Each row is a point on a landscape with many valleys, with its height.
From any point a ball rolls to the lowest of the 2 points nearest to it. It stops when none of these is lower. Distance is the straight distance between rows; heights are no part of it.
Dun: [  4 -14 -10  16   6  20  10   2   7   4  -4  -7  -1 -10   0 -22  -4 -10
  -7   7  11  12 -17   0]  height 2.86
peduz: [ -8   1  13  12  -9   1   7  18  10   9  -1  17   7  -7   0 -13   4  11
  -1   1  -9   2  -4   7]  height 4.31
Zatal: [ -5   4  12  -3   6   1  -6 -11  12 -16 -10 -15   0  -4 -11   1   6   0
 -10  -2  16   9  14  -2]  height 3.72
Nenib: [ -9   7   5  14  -9  12  -2   3  -3  10  -7  -1   2   4   0   3 -13  20
  11   3 -22  -4  15   5]  height 7.07
mutu: [ 15 -22   9   6   1   2  14 -15 -15   0 -15  -5 -20 -12   7  -8  20  13
  -6  14  11 -15  11  -4]  height 2.90
remev: [  7  16  -5 -11   4  -5  12 -15  27 -17  -4   3  11   1  12  -9  -8  -7
 -13   2  16  -8  -7   6]  height 3.21
lam: [ 13   1  -3  23   7   2  -9   1   8   1  13 -12   9   4  -8  -5   8   7
  -1  13   2  17   8  14]  height 3.54
luto: [-11   4  -2  -2  -1  -5   6  -4  -5  -7  -4 -19 -10  -9 -15  12   9  13
  -8 -10   7 -15  -6 -18]  height 7.15
Fubo: [ 23 -28  15 -13  10   5  -6   7 -10  -3 -20  -7   4 -13  10  -6   4 -10
   7  11 -19  -9  23   3]  height 2.64
kude: [-20  11  15   2  -8 -13  -5 -13   0 -11  -2   1 -13  11   2 -16  10   7
 -23   2   8  14  -6   0]  height 3.08
lutam: [  3   9   6  10  -3 -16   6   5  -3   8   4  -8   6  10 -11  15   5   0
  -3 -13   2 -13  13  11]  height 8.23
Davim: [-10   3 -10 -25  -1  -9   8  21 -12   5  -6  -5   4   7   1   1 -11   0
  11  -3 -19 -17 -12  -1]  height 1.21
Daz: [ 17 -26   1  -8  -7  12  -3  17 -16   7  -4  31  -9 -12  24  13  11   0
  10   1 -11   1  16  -3]  height 2.09
Tev: [  0  -8   3  13  20  11   5   9 -15   0   2  25   3   2   0  -2  -4 -13
  -7   1  13  15  -3   5]  height 1.42
lunu: [ -2  15   4   5  14   2  24   1  -5 -14  -2   5  14   6  -9   1  -1   5
 -18   8  13   7  -3  -4]  height 4.90
Runid: [-19   6  -1  12   8  10   8   4   0   0  -6  -8  10   1  -9   1 -19 -10
 -11 -11   3   2  -6   0]  height 3.60
Rike: [  0  -1   7  -2  11 -14   8  10  -2  -7   0 -17   2   0 -10 -18  10  15
  -7   1  -5  -6   6  -5]  height 2.92
burok: [  4  17   0  -9 -16  -2  -8 -10  19  12   5   5   6   9   2   7  -6   4
  22   9 -14  17 -12   6]  height 3.27
Bag: [  4   1  -8   6  19 -21 -12   9 -18  -4  12  -3  13  -3  10  26   2  19
   7 -17 -18  12  -1   6]  height 2.03
pibit: [  2 -12  -1  -4 -16 -11   1  11 -35   5  13  12   3  -8  12   6  16   5
   8   2  -6 -14  -3  -6]  height 4.35
Lasu: [ -3 -15   6 -21 -10   7   7  22  -2   6  -7   8   8  -2  -9   5  -5 -10
  10  23  -7   5  -4   2]  height 1.25
Vomem: [ -4 -11  -9   1   0  -8  11   1 -29   7  -7  -1  -2  -3  11   5  11   6
   9 -15   2   4   9  -6]  height 4.87
ruviz: [  6   3  12  -2  -5  -3 -15 -11 -10 -11 -13   5   9 -21  21   4  -1  15
  14  -1 -14 -14  23  12]  height 3.66
bemar: [ 11 -10   4  -9   1   1  -1   4 -12  -7  14 -12  12 -15 -13  14  19   0
  11  -7  -8  -4  14 -19]  height 3.23
Siv: [-1 13  0 -9 -3 -1  4 -8 -3 13  2  7  8 23  2 -1 -6 -8 13  3 -9 19 -8  5]  height 3.65
kemod: [ -5  24  -5 -11 -12   2   7 -14  19  -7  -1   4  -2   6  -3   5  -4   1
  -2  -5   7   8 -16 -10]  height 3.84
Lili: [-20   1  -3   2   3   8 -10   0 -23 -10   1  -1   6  -5   1   4   7  -5
 -15  -3   1  26   3  -2]  height 1.85
lisok: [ 18 -19  -3  -3  17  -4  -1   8 -15 -10   2  16  15 -20  21   7   8  11
   1   0  -8   4   9  -2]  height 1.36
fug: [-20  18  -4   2 -14   4   8  12  -3   4   4  10  -8   6   5  -5   3   1
  -6 -19  -4   3  -3  -5]  height 6.22
pur: [ 23 -23  -3   4  17   8  16  -1  -3   3  -4  12   6  -7   3  -7   5 -14
 -11  21  10 -16   5   1]  height 2.29
meges: [-17  16 -12   8  -5   6 -10   8 -11   3  -3  -1 -10   2   4  18  -6   6
   3 -16  -3  10   3  -1]  height 5.94
zavun: [ -4  11  -3  -6  -6  -9 -10   6  12   2  16 -12  -5  27 -16   2  -3  -7
   0   1  -4   4 -18  -1]  height 7.61
mut: [ -2  -8  -1  16  -8  -5  -5 -17  10  15  14  11 -13   4   2  -9  13 -10
   0  -6  12   0  -4   2]  height 6.33
Mureg: [ -4  14 -10 -10  -5  -2 -17  -6   4  -6   3 -14   0 -16   6   1  -3  17
   9  -8 -27 -12   2  -5]  height 1.80
sodot: [-25   9   6  18  -7  -2   3  -4  -5  -3  -3   1 -12  -8   0  -8  -2  10
 -19   4  11  -5 -23   1]  height 3.47
vedal: [  5   2  -8  11  12  -3 -12   0  -3   0  24  -8  10   5 -19  15   9   0
   2   4   7  22  -2   4]  height 3.80
futur: [ -3   2  -1 -10  -2 -16  22 -11  -9  -2  -5  -6   4  -5  -8  11  11  -1
  -5  -9  14 -18  -5 -18]  height 7.30
vivom: [ -7 -17   8   2 -21 -13  -2  -9   3  -2   6 -11 -16  -2  -8  -5  21  -1
  -9  -7  10 -25  -2 -14]  height 6.79
tovof: [-16   6   0  -7 -10 -10  12   3   6  12   1  -4 -18  18 -10  -4   1   7
  -5 -10 -10 -21 -16 -19]  height 2.49
zib: [  1 -13 -12  17 -22  26   7   7 -10  17   4   1   0  -6   0  -4   7  -1
   3   8  -7   7  10 -11]  height 6.71
Filov: [  6 -16  -1  -6 -21   4   3  16  -1   8  -2  -3  -1 -11   8  -8   4   2
  17   3  -8  -9   5   2]  height 7.05
Buf: [13 -6  2  1  0 15  2 -6 14 -1 -9  5 -2 -8 -9 12  1 -4 10  7 25 17  3  6]  height 3.12
ruv: [ -8 -11   3  13  10  -7   3  12  10  17   3   7   4  -1   2 -18  -5   6
   4   0 -15  -5 -11  13]  height 4.57
rubo: [ -6 -11  -4   2   7  24  -1 -14  -7  -2  -6  11  -3 -16 -11  11  -7 -12
  -6  12  17  11  -6 -11]  height 2.52
Ved: [ 10 -10   7   4  -7   7  13 -11 -10   8 -17  17 -15 -14  12   0  17   9
  -4  13   4   3  12  -2]  height 2.53
Baf: [ -2  16  -3   7   3   4  -2  -3  -7  -1  -9  -1 -10  -6   6  25 -11  19
  14 -25  -1  -5  14   4]  height 5.69
Ralu: [ 17 -19  -1 -10  -1   5  -5  -4  10   6  -5  -6  10 -10   4  -7   3 -19
   5  20  -9   8  11   0]  height 3.22
ral: [ -2   0   0  10 -17  15  -3  25   3   1   3  -1  21  -9  -6  13  -9 -16
  -2  -7   3  19  -8   8]  height 5.42
radu: [-12  18   8   8  -2   5  -4 -12  25  -2  -4  -5  -9  17  -6 -10  -5  -9
 -13 -24   8  14   8  -4]  height 4.91
voti: [  2   5 -17  -3  -7   3   2  13   1   6  17  -7  -3  18  -6   2  -5   6
  13   7  -4  -5 -13   3]  height 7.43
zep: [ -2 -19  -2   9   6  12 -14  -3   4   1  -6  -3  -8 -15   1   3  -7 -24
   0   1  23  13  -5  14]  height 3.51
gel: [  6   4 -10   0   8  19   2  -5  14  -4   2 -12  10   8  -2 -15  -2  -7
   4   0  -8  12  18  -5]  height 0.73
vis: [ 15   3 -10  -3   6   3  11 -11  15  -8   2   3  14  -1   1 -15   1 -20
 -19   9  14   1  -1   0]  height 2.88
gebo: [ -6  -8  -8  -3 -21 -11  12   1   2   8   0 -10  -2  -3  -2 -13  18 -16
  -7  -5   6 -11  -5  -8]  height 6.58
reli: [ 15 -22  -7   6  16   7  -2   7  -9   5  -3   6  -9   0  13 -19   2   7
  -1  31   1  17 -10  10]  height 4.34
fon: [  7   5  10   1  16  -9  -6  -3 -11 -12  -7 -18 -10  -6  -2  13  -8  30
  21  -2   0 -17   5   8]  height 4.40
fesez: [ 16   2  13  -8  10  -5  -7   0  -9 -21   3  -6  -9  -4   8   3   5  21
  19  -5   2 -16  18   6]  height 4.18
vab: [ -4 -20   2  -4  13  13   0  22  -1  -7 -10  -8  -3 -14 -10   0   2  -7
  -3   3   8  10   8  -2]  height 2.97
zap: [ -5   1   4  -5   0 -11  29 -17   9   4 -12   3   4   8  -4   5  -3  -2
  -9  -8  13 -22  -4  -9]  height 7.46
nuvus: [-13  12   7  22  -6  10  -1   7  -3   4   1  21  16  -2   1  -6 -13   9
  -7   7  -7   9 -17   9]  height 4.01
Tise: [ -3  -5 -21   5 -18  10   0  -7  -3   6   1 -17  -3  -1   5  -4   3 -18
   0  -6  11  -6   3  -4]  height 6.36
fevo: [  6  -2   3  11  -9   3  -3   3  -3   5  11  29   6   1  15  -7  -5 -11
  -7   9  12  -6 -13  13]  height 2.40
nidef: [ -8   6   7  -1  -5 -23  12   2   0  14 -12 -16 -15  14 -10   0  -4  28
  -2  -1 -19 -22 -19  -5]  height 2.06
ganud: [  7   1  -7   0  -5  -9 -19  -5 -20   3   9   2  17  -3   4  29 -12  -3
  13  -2 -12 -18  10   7]  height 4.54
lol: [-12   7   3  -7  -9  11  -9   6  21 -15   6 -18 -11  14 -11  -4 -12   4
  -5   6   0 -14  -3  -4]  height 5.37
tuko: [-16   5  19   7  -8 -13  -5  -3  19  -8   1 -13   8  -1 -17  -7  11   9
 -24  -1  -9 -10   2 -10]  height 2.23
navem: [ 34 -19  -3   3  -1  12  -5  11   0   9 -11   8  -6 -13  17   1  12 -25
 -15  18   7  -4   8  12]  height 2.82
sapep: [  0   4  -6  -9  17 -25  -7   4   0  -2   1  -6   8  -6  15  -9   5   6
   8 -19 -16   2   6   8]  height 1.44
naza: [ 14 -15  23 -11  -4   5   5  13 -12  -5 -20  11  -1 -13  14  -6   2   2
   8   8 -10 -19  25   0]  height 2.25
Vod: [ -9  -2  11  -7   5   1 -18  -7   4  -3   6  12   2  -3  -8  -6   3 -23
  -4  -4  -9  -2  20  -3]  height 4.46
Zili: [ -7  -1 -11   8 -14  -1  -7 -16   0  18   5   8   0  -2   5   8   2 -13
   5 -10   5  -1  -2   1]  height 6.12
fele: [ -2  -7   2  -5  -1  -3 -20  -4 -16   1   8  -2   1  -9  -1  11 -10  -3
  14   8 -17 -16   9   0]  height 4.71
bul: [ -2   2 -11   9  -2  19  13  -8   0   5  -6   4   1  -1   5 -13  -3  -2
   2  -2   7  22 -16  -8]  height 3.19
tulin: [ -5  12   0 -13   1 -15  16  12 -14   5 -14 -17  -5  12  -4   5 -12  21
   4  -4 -16 -14 -14   1]  height 1.68
meku: [ 20 -22  -3  -4   2   1  -7  -6  -3   3 -10 -11  21 -22   8  -4   5  -5
   5  10 -15  -7  19   3]  height 2.94
gove: [ 14 -12  13   9 -10  -2   6  -6 -16   5   1  11  -9 -13   9   1  28  21
  10   9  -4   4  17  -2]  height 2.17
Fuzi: [-12  -9   5   0  16  11  -4  -1  10  -3   4  -2 -23  -3 -24   5  -1   6
   8   1  13   2  -6 -11]  height 4.86
lefo: [ -5  12   3   5  -1  -2   4 -18  17  -1  -1  -4  -9  27  -3   0  -2  -2
  -5 -14   7  -9  13  -5]  height 5.28
kopa: [ 23 -17  14  -1  -5   5   4   4 -28  -5 -13   4 -12 -16  17  -1  19  14
  13  -2  -3  -8  18  -1]  height 1.76
garob: [ -5   3   7 -22  -9 -11  -1  -8  16   3  -3   4  -4  -4  -6   6   4   7
  17  -2 -15  -9  -5 -13]  height 2.51
mili: [-13   7  -7  15 -16   3  -1   4 -10   1  15  24  -6  -9   9  -6  -4  -9
  -8  -4  12  -1 -26   3]  height 2.81
Dalep: [ -3   2  15   0  -2  10  -8 -11  21 -15  -6   0 -15  12   4 -22   8 -13
 -18 -13  17  22  15  -7]  height 4.51
Sude: [  6   7 -23  -2  18  -1  -5 -15  -4  -6  12 -12   8 -10   2  15   1  12
   9  -5  -7  -3   6 -11]  height 4.05
kete: [  2   2  -1  18   9  15   8   5 -13   6   5   8  18  14  -4  -8  -7 -14
  -4  -2   2  26   1   0]  height 1.94
fis: [-18   0   6   5   7   3   8  -7 -10   3 -15   8  19 -10  -1   3 -11 -16
 -15  -6   1  -4   8  -1]  height 3.89
Gil: [ 18  -9  -3 -11  21 -22   8   6  -4  -4  -1   4  13 -15  17 -11  12  12
   8  -3  -8   8   3   2]  height 0.95
viv: [  5  -3   0 -20   5 -10  -6 -15 -14   2  -9   9  -1  13  15  -5  -1 -10
  13  10 -12  -5  15   5]  height 4.36
pubu: [ -7  29 -16   7 -17   1 -10 -11  -5   7  15   4 -11  13   4   9 -11  -5
  -7  -6   4  -9 -21   2]  height 2.96
rur: [-11  20   2   8 -21  10  -1  -9   3   5   2  12  -1  14   5  -7 -15  -6
  -3   5  -4  -3  -8   0]  height 2.44
vid: [ 26 -19  -2  -3   1   4   2  17  -3  -5  -8   6  -6 -15  18   0  11  -3
  -2   4  17  -3  15  14]  height 2.48
lifem: [-18   3  18  -3 -12  -4 -11 -12   8 -11   0   5 -20  23  -2 -16  -5  -9
 -17   9  17   9 -18   3]  height 3.53
Luned: [ 11   0  -1   0   8  -3   3  -2  -3   3  18  -3   0   3 -14   2  16   8
  13  -8 -10  -7  16 -18]  height 3.49
guk: [-19  23  -4   8  -1  -4  -8  -5 -18  -9  -2   7  11  -5  14   2   5   1
 -15 -10  -7  21  10   3]  height 2.20
zum: [  3   1  -6 -18   1 -13  10 -12  -6  12  -6  12   8   6  11  -8   1  -5
  11  13  -5   7  -8   4]  height 4.02
redes: [  5 -14  -1   0 -13   1  -2 -10  30  13   5   3  -4  -7  -6  -9   8  -8
   5  10   5  12 -17  -1]  height 6.72
rufi: [ -8  19  11  19 -11  -7  14   0   3  16   1  -5   6  19 -22  10   5   4
 -14 -12  -4  -1   0  -2]  height 8.05
vivag: [-11   3   5   4   3  12  -5   2   1  -8   0 -14 -21  14 -20   5  -9  13
  -1   7  14  -4   2  -1]  height 5.10
funob: [  3  -4  -8   7  10   1   3  -5   2  -2   8   9 -12   4  14 -25   2  12
   2  19   3   2 -11   7]  height 4.59
reb: [ -4  12   2  -2  -6  -4  25  -4  -7  -3  -6  10  13  10  -7   9 -12  -4
  -7  13  22   3 -17   8]  height 5.19
kuve: [  0  22 -10  12  -1  -3  12  -5  14  14   7  -6  -3  19 -15   4 -16  -6
 -17 -19   0  -6 -30  -3]  height 7.77
keli: [  7 -19  -8 -12  18  11  -8  17  -2  -9   2  -9   5 -10  -2   0  11 -16
  -2  -4  -1  19  22  -7]  height 2.62
gure: [ 12 -20   2  -7  17   3  -3   1  -7 -13   3 -15   3 -24  -9  -3  17  -5
  -4  -7  -1  -1  18 -17]  height 2.95
dag: [ -3   8   7  -9 -14  -5  -2 -18  24  13  -3  16   4   4   2   6 -12   3
  14   7  -9  -6 -13   3]  height 2.91
dide: [-14   3   8  -6  -2  -7  15  10  26  11   1   6  -8  18 -18   0  -6   4
  -1 -10   5 -10 -24 -12]  height 2.87
fud: [-12  12  -9 -12 -10 -15   1   6 -12  -5   5 -19  10   7 -10   2  -5 -13
 -17  -1  -7 -19  -4  -5]  height 7.92
nedi: [ -1   6  -2  10  -7   5   1 -10  -4   2 -13   9   0 -14  17  13   3  10
  12  -9   5   8  18   8]  height 5.43
gaz: [-10   9   9  -5 -13   2  -2  -4  20  -7   4 -14 -19  28 -10   0 -10   6
 -14 -12   5 -27   4 -15]  height 5.65
mezal: [  3 -16  -4   3  23  -8  -4  18 -22 -10   3   8  16  -2  15  11  -3  16
   2  -9  -9   4   7   4]  height 1.69
Veban: [ -1 -14  -1   5  -9   2   1  -5 -11  -1  -5  -5 -20  -7  12 -20   9  10
   3   5   5 -18   4  -2]  height 3.28
Kibad: [ 13  -8 -10   3   0  10  -4  10  13   6  -3  -6   7   2   8  -8  -1  -7
  14  -9  -1  14  21  13]  height 1.41
nife: [  5  -2   8  -8  22   7  19   0  -7 -13  -3  14   3   7 -11  -5   4   6
  -8  15   3   1  13  -7]  height 4.64
Noz: [  4  -8  -3   6  -5  -3  -3 -17  28  13   1  -2 -14   3   1  -8   0   3
  16  -3   3  -1  -9   5]  height 6.56
sifi: [ 11 -27   4 -19   2  12   1  20 -11   3  -5  19  -5  -7   6   9   1  -9
  15  17  -7  -2   8  -4]  height 1.70
losu: [  8 -19  -8   2  26   5  10   8  -8   5  -3  15   5   0  11 -12  -1  -9
  -6   2   4  -2   8   5]  height 1.93
Fove: [ 12  -1 -15 -18  14  11   3   4   7 -11   4   9   2   5  14 -13  -2  -5
   8  14   0  19  -1   2]  height 3.81
tos: [  6  17 -15  -1  11  -7   6 -18   1  -8   1 -12  11   3   3   3  -7  13
   3   3  -9 -15  -1  -8]  height 3.83
tusi: [  7  -5   3  -7   4 -17   7 -11 -19  12  11   3  -5   2  -4   8  17   6
  18 -11 -12 -16   3 -15]  height 3.79
tes: [ -9  -9   4   3   9  17  -5  -5  -7  -5  -1  10  -7 -14  -6  -3   6  -5
 -11  14   1  22   1 -14]  height 2.24
tep: [  2 -13  -5   7   2   5  -5  -5  -8  19  16  18   7  -1  -4   7   4 -20
   9   3  -2  11   1  -1]  height 5.90
daga: [ 15 -11 -10  -5   8  15   4  17  -7  -1   2   1   0  12   6 -12  -6   4
  11  30   1  17   0   7]  height 4.10
mimat: [-12  -6  18  -7   4   1   6 -10   0  -9  -9  -1 -17  30  -8 -17  -5   1
 -12  14  13  10  -2  -7]  height 3.97
Sifop: [-13  13  18   2 -12 -22  -8   5  20   1   5  -2  11 -10 -19   6   1   1
 -19  -8 -16 -18  -7  -2]  height 1.92
nikoz: [-16  11  13   1 -11 -22   0   6  10  17  -3  -7  -7  14 -13  10 -13   2
 -13  -2  -5 -13 -25   9]  height 1.15
Karop: [ 10  11 -13 -10   7 -10   7 -10  11 -15   8  -9   3   5   7  -4  -4   2
  -1   7  12 -20   2   0]  height 3.55
latog: [ 13   2 -10  -3  14 -12 -13 -18 -16   2  12 -12   2   4   3  20   0  -3
  17 -10  -3 -10  12   4]  height 4.30
Vum: [-20  17  -3  13  -6   6   1  -2  -1   1   4   4  -6  -6  -1  -2 -14  -4
 -18  -9   9   2 -36  -4]  height 3.18
saru: [  3  10   7 -13   1 -10  -9 -18  11  -9   3  -2   0 -13  -3   5   1  15
  10 -15 -23 -25   2 -16]  height 2.15
duv: [ -4  13 -11  22   3  -3  14   2   6  22   9 -11   0  14 -25  10   2  -1
  -9 -16  -7   5 -14  -5]  height 7.90
Kolar: [  3 -15 -19   0  22  12  -8  15  -4 -13  10  -4  11  -3  10  -3   2   0
   0 -13  -6  25  12  -4]  height 2.28
poba: [  4 -12   5   4   0   3   1 -10   5   0 -11   1  -6  -6   8  -7  -2  -3
  -3  10   7 -17  15   8]  height 3.64
ris: [-14  14  14 -11  -9   2   9 -15  24  -7 -11   4   0  13  -3   6 -17  -7
 -14  -7  15   1 -14 -14]  height 3.90
Denok: [ -2   7  11   8 -11   4   3  -8   5   4   4  22   0  19   4 -17 -12  -7
  -2  14  10  -9 -12  11]  height 1.96
Kubef: [-15   3  15   8 -10   3   4   1  22   8   1   5  -7  10 -18  -7  -9  -7
  -8 -13   7   9 -27  -6]  height 3.24
san: [  9  -9  -3   4 -21  -2  -6   8  11  14   7  -3   1  -6   1  -7  13  -7
   7   8  -2   8  -5   8]  height 6.87
Vela: [  6   3   5   9   9  -8   0   3  17  -7  -1 -18  13   2  -8 -12   1   9
  -6   8   5   1   3  14]  height 3.26
vul: [ -1  16 -18  -1  -4  14   3 -13   4 -10  -2   4  -1 -10   5   0 -11  -3
   0  -6  13  11 -15  -6]  height 3.52
dovin: [ -4  -9  16   2 -15 -11  -3  -9  -1 -12  -5 -28 -21 -11 -10   7  12  16
  -2 -11  13 -29  -4 -17]  height 6.98
geba: [  8  -3 -11  -8 -13   1   3   9  -3   5   4  -7 -11   9   4  -1   2   7
  26   0  -8 -12   7  -3]  height 7.23
tepo: [ -2  12  -5  -1   8   2  -4   4   5  -2  -2 -23  10  -1  -7   1  -5   2
   0 -13 -19   3  18  -4]  height 1.34
puze: [ -9  15  -9  -9   0 -16 -12  -2  10   7  -6 -17 -10  -5  -3   4  -2  17
   3  -6 -16   0 -17   3]  height 1.40
pavo: [ -2  11  -5   7   0 -25  -7  10  -1  14   7  -8   2   6 -10  18  -7   4
  -5  -4 -11  -5 -18  18]  height 0.61
salu: [  6   4  15 -11  -7  17 -12  12  11 -17   3  16   0  -4  -4  -2   0 -15
  -7  16  14  18   3   7]  height 4.94
nofa: [  5  -2   4   4   3  22   9  -8  11  -3  -8   1   3  -8 -14   8 -14 -12
   4  12  27  14 -19  -3]  height 2.83
pebiv: [ 19 -18  -4  12   7  10  -5  13   8   3  -3   0 -10   1   9 -13  10 -11
   2  -3  15   8  20  23]  height 2.00
pubo: [  8   3 -12 -18   4 -10 -20  -7  -6 -10   9  11  10  -9  24   9   0   1
  12   4  -8   7   8   4]  height 3.25
guz: [-13  14  16 -11 -11 -24  -2  -2   8   6 -11  -6   0  -3 -15  22 -11  11
 -14  -3 -12 -21 -18   1]  height 1.56
bepu: [-11  -2   5   1   3  -1   9  -4 -11  -1 -11   9   8 -12  10  -9  -2  -1
  -7  -3  -7 -14  17  -4]  height 3.99
Naf: [ 13  -3  14  -6  -1  -1 -12   5   3 -12  -5   9  -7 -13  19 -10  -2  19
  21  -5  -8 -21  13  11]  height 3.91
pido: [ -3  16  13   1 -12   6   1  -5  33  -6  -5   3  -1  13 -10  -8 -19  -6
 -13 -19  18   8 -34 -15]  height 3.56
rel: [  2 -10  -2  18  12   2 -17   9  -5   1  12  -1  -2  -9  -5   9   3 -10
   1  -7  18  24  -2  14]  height 3.82
nom: [-14   7  -7 -23 -14   0   6  13  -2   2  -7  -6   4   3  -7  10  -9  -9
   7   8  -5  -1 -12  -5]  height 0.68
nep: [ 14 -20   0 -11   0 -17   2  -3 -27   8   6   1  -4  -1  10   0  17  -2
  22   1  -7 -12  -1   1]  height 4.07
Ren: [ -6   2 -10   8 -25  18   2  16  -7   3  11   3 -13   0   7  -5  11   5
   2  -9   0   2   5  -9]  height 6.49
sida: [ -1 -10   3   0  -3  -5   5   0 -11  11 -14  18  -4 -23  16  15  14   3
  10 -19   2  12   9   0]  height 5.17
sizep: [ -5   9  -4   2   5  -8  22 -16  10  15   1   1   4  25  -8   3 -12  -7
  -7  -8   2 -18 -14  -6]  height 7.62
sisi: [ -3  -3   9   3  16   9  14   3  -3   0  -2   1  -7  24 -11 -17  -1   0
  -3  15   6   7  11  -5]  height 4.37
raf: [  0 -18  -5   7 -13   8   0  23 -13  15   9   7   9  -4  -5  18   3 -16
   8  -4   2  12  -2   7]  height 5.68
rorof: [ 25  -4 -10 -23  20  -2  -9   4  -2 -14  10  15  12   1  16  -3   4  -4
   6   9  -8  16  12   3]  height 3.50
kudo: [ 19 -17  -9   5   3  16  14  -4   9   1  -9  -2   1  -9   2 -17   3 -16
 -18  20  19  -2  -7   0]  height 2.58
Vog: [ -5  -9  -3   0   7 -10  -3   5   9  10   6   9 -15   8   9 -27   6   7
   8   6  -8  -6  -6   4]  height 4.82
rirop: [  1   0   2  -8   4  -7  -8   4  -8  -5   3   2   4  11   2   1 -11   0
  11  14  -3 -13   8  14]  height 4.65
situg: [ 13  -7   5  -3   6  -7   2   0  12 -11  -5 -10   2 -12 -11  10  12  -1
   0   6  27  11   8   6]  height 3.42
nula: [ 13   0   2   2   1 -15 -23  -6 -15 -11   1   8   7  -9  28   1   1  15
  12   3 -13  -1  16  15]  height 3.46
gef: [ -6   6   9 -13  -3   2  -5   0   7  -9   1  18  -2  -7   0  -2   3 -10
  -9   5   5   4   9   1]  height 4.72
fivo: [ -4  13 -22 -13   8  -8 -10  -5  -1  -6   2   4   6  -2  19   8 -18  -3
  10  -2  -4   2  -9  13]  height 2.93
nud: [-15   0  11   4  -1  10   2 -16  10   8  -6  10  10   3  -9  -5  -9 -19
  -7   1  -7  -9   6  -9]  height 4.17
nid: [-21  25  12  12  -4   3  -3 -15  -6  -6  -4  11  -6  11   6  -8   0   4
 -17  -7   2  22  -1   0]  height 2.65
Vari: [  6  16 -25  -5  -4   0 -12   4  -7 -11  11  -3  12   4  18  25 -14   2
  10  -4   3   7  -7  17]  height 2.63
Diz: [-14  16   0  21   2  -1   7   4  -7   0   4  10   4  -9  -1   2  -6  23
 -10   5   4   2 -15   5]  height 3.76
timip: [-15  16  -3  -5  -5  -3 -12   9  -8  -4   6 -17  -2  16 -15  10 -16 -12
 -11   3   1  -3  -8   6]  height 7.78
gile: [  3  14   6  10   1  16  -5   3   7  -3   2  -4  12  17 -14  -6 -16 -15
   5  -6   4  26  -9   4]  height 2.45
zive: [ -5   8  -3  -8  -9  -6  -6   3  -6 -10  10 -17   3   0  -3  -9   0  -7
 -13  -6 -15 -37   8 -11]  height 8.06
tutuv: [-12  -6  -9  -2   4  -2   6  12 -31  -2   7   5  -5  -3   4   2   8   6
  -2  -2  -8 -11  -4 -12]  height 4.58
Gipig: [  4  11 -11   2  13 -10 -10   7 -15  -7  12  -6   8   1   1  30  -7  11
   7  -2   4   8  -6  14]  height 2.32
Segig: [ 30 -18 -14   3  14  12  -2   0   4   6  -7  -1   6  -6  16 -10   5 -20
  -6  21  -6  11  16   5]  height 3.13
toti: [  0   2   4  -4 -21  19 -13  13  11  -2   3  -2   6  -5  -6   1  -8 -21
   2   8   6  20  -4   5]  height 5.18
fen: [ -1  -4  27  -3   4 -14   0  -2   9 -16  -2  -6   1  -6  -8 -17  21  16
 -18   9  -4  -5   8  -8]  height 2.57
tikaz: [  0  -9   0  11 -14  16  -8  15 -16   9  -2  -2   8   3   1   7   3   8
   8  12 -15   2  23   1]  height 6.90
rovu: [  1 -10   6   5  21  -6   0  -2   8  -4  -1 -12 -18  -5 -15   8   1  27
  16   4   9 -10  -7  -2]  height 4.63
Dafup: [-12  -2   1  -1   6  16  12  17   6   0 -11 -11  13  -9 -14  -2  -7  -1
  -2   2  -2  14  -1  -6]  height 3.29
Seki: [ -1  19  -1  15   5  19   4  11   9  -2   1 -14   4  14 -17   8  -7   4
  -3  -8   0  25  -1  -2]  height 2.89
lof: [  2  16 -10  -1  12 -22 -10  -3   1  10   4 -26  -8   2 -12  18  -8  12
  -9  -4 -18   2 -23   8]  height 1.03
fiva: [ -3   0 -13  -2  23   1  -2   8   5  -8   1   6   9 -14  12  -8  -4   4
   1 -15  -4  12   3   0]  height 1.91
Dila: [ -6   1  13 -19  -7  -8  -6 -14  20 -14  -7 -11  -7  11  -1  -6  10 -14
 -15  -9  15   6  14  -5]  height 4.09
bis: [  5   7   4   6   4 -20 -11  -1   4   9  -4 -19  -1   9  -5  16  -5   1
  14 -17   5  -6  13  24]  height 8.40

Call two points neighbours if one is among the 2 nearest of the other. Go from one point of each pair to the other, from neighbour to neighbour, staying as low as possible. Name the highest point that can't be avoided.
gel and kopa -> Ralu
Denok and Gil -> Vog
gel and pavo -> Mureg

Where does a ball stop that starts at each point below?
fele -> Tev
Vog -> Denok
zib -> Gil
lefo -> Lili
nep -> Gil
bis -> Tev
rirop -> pavo
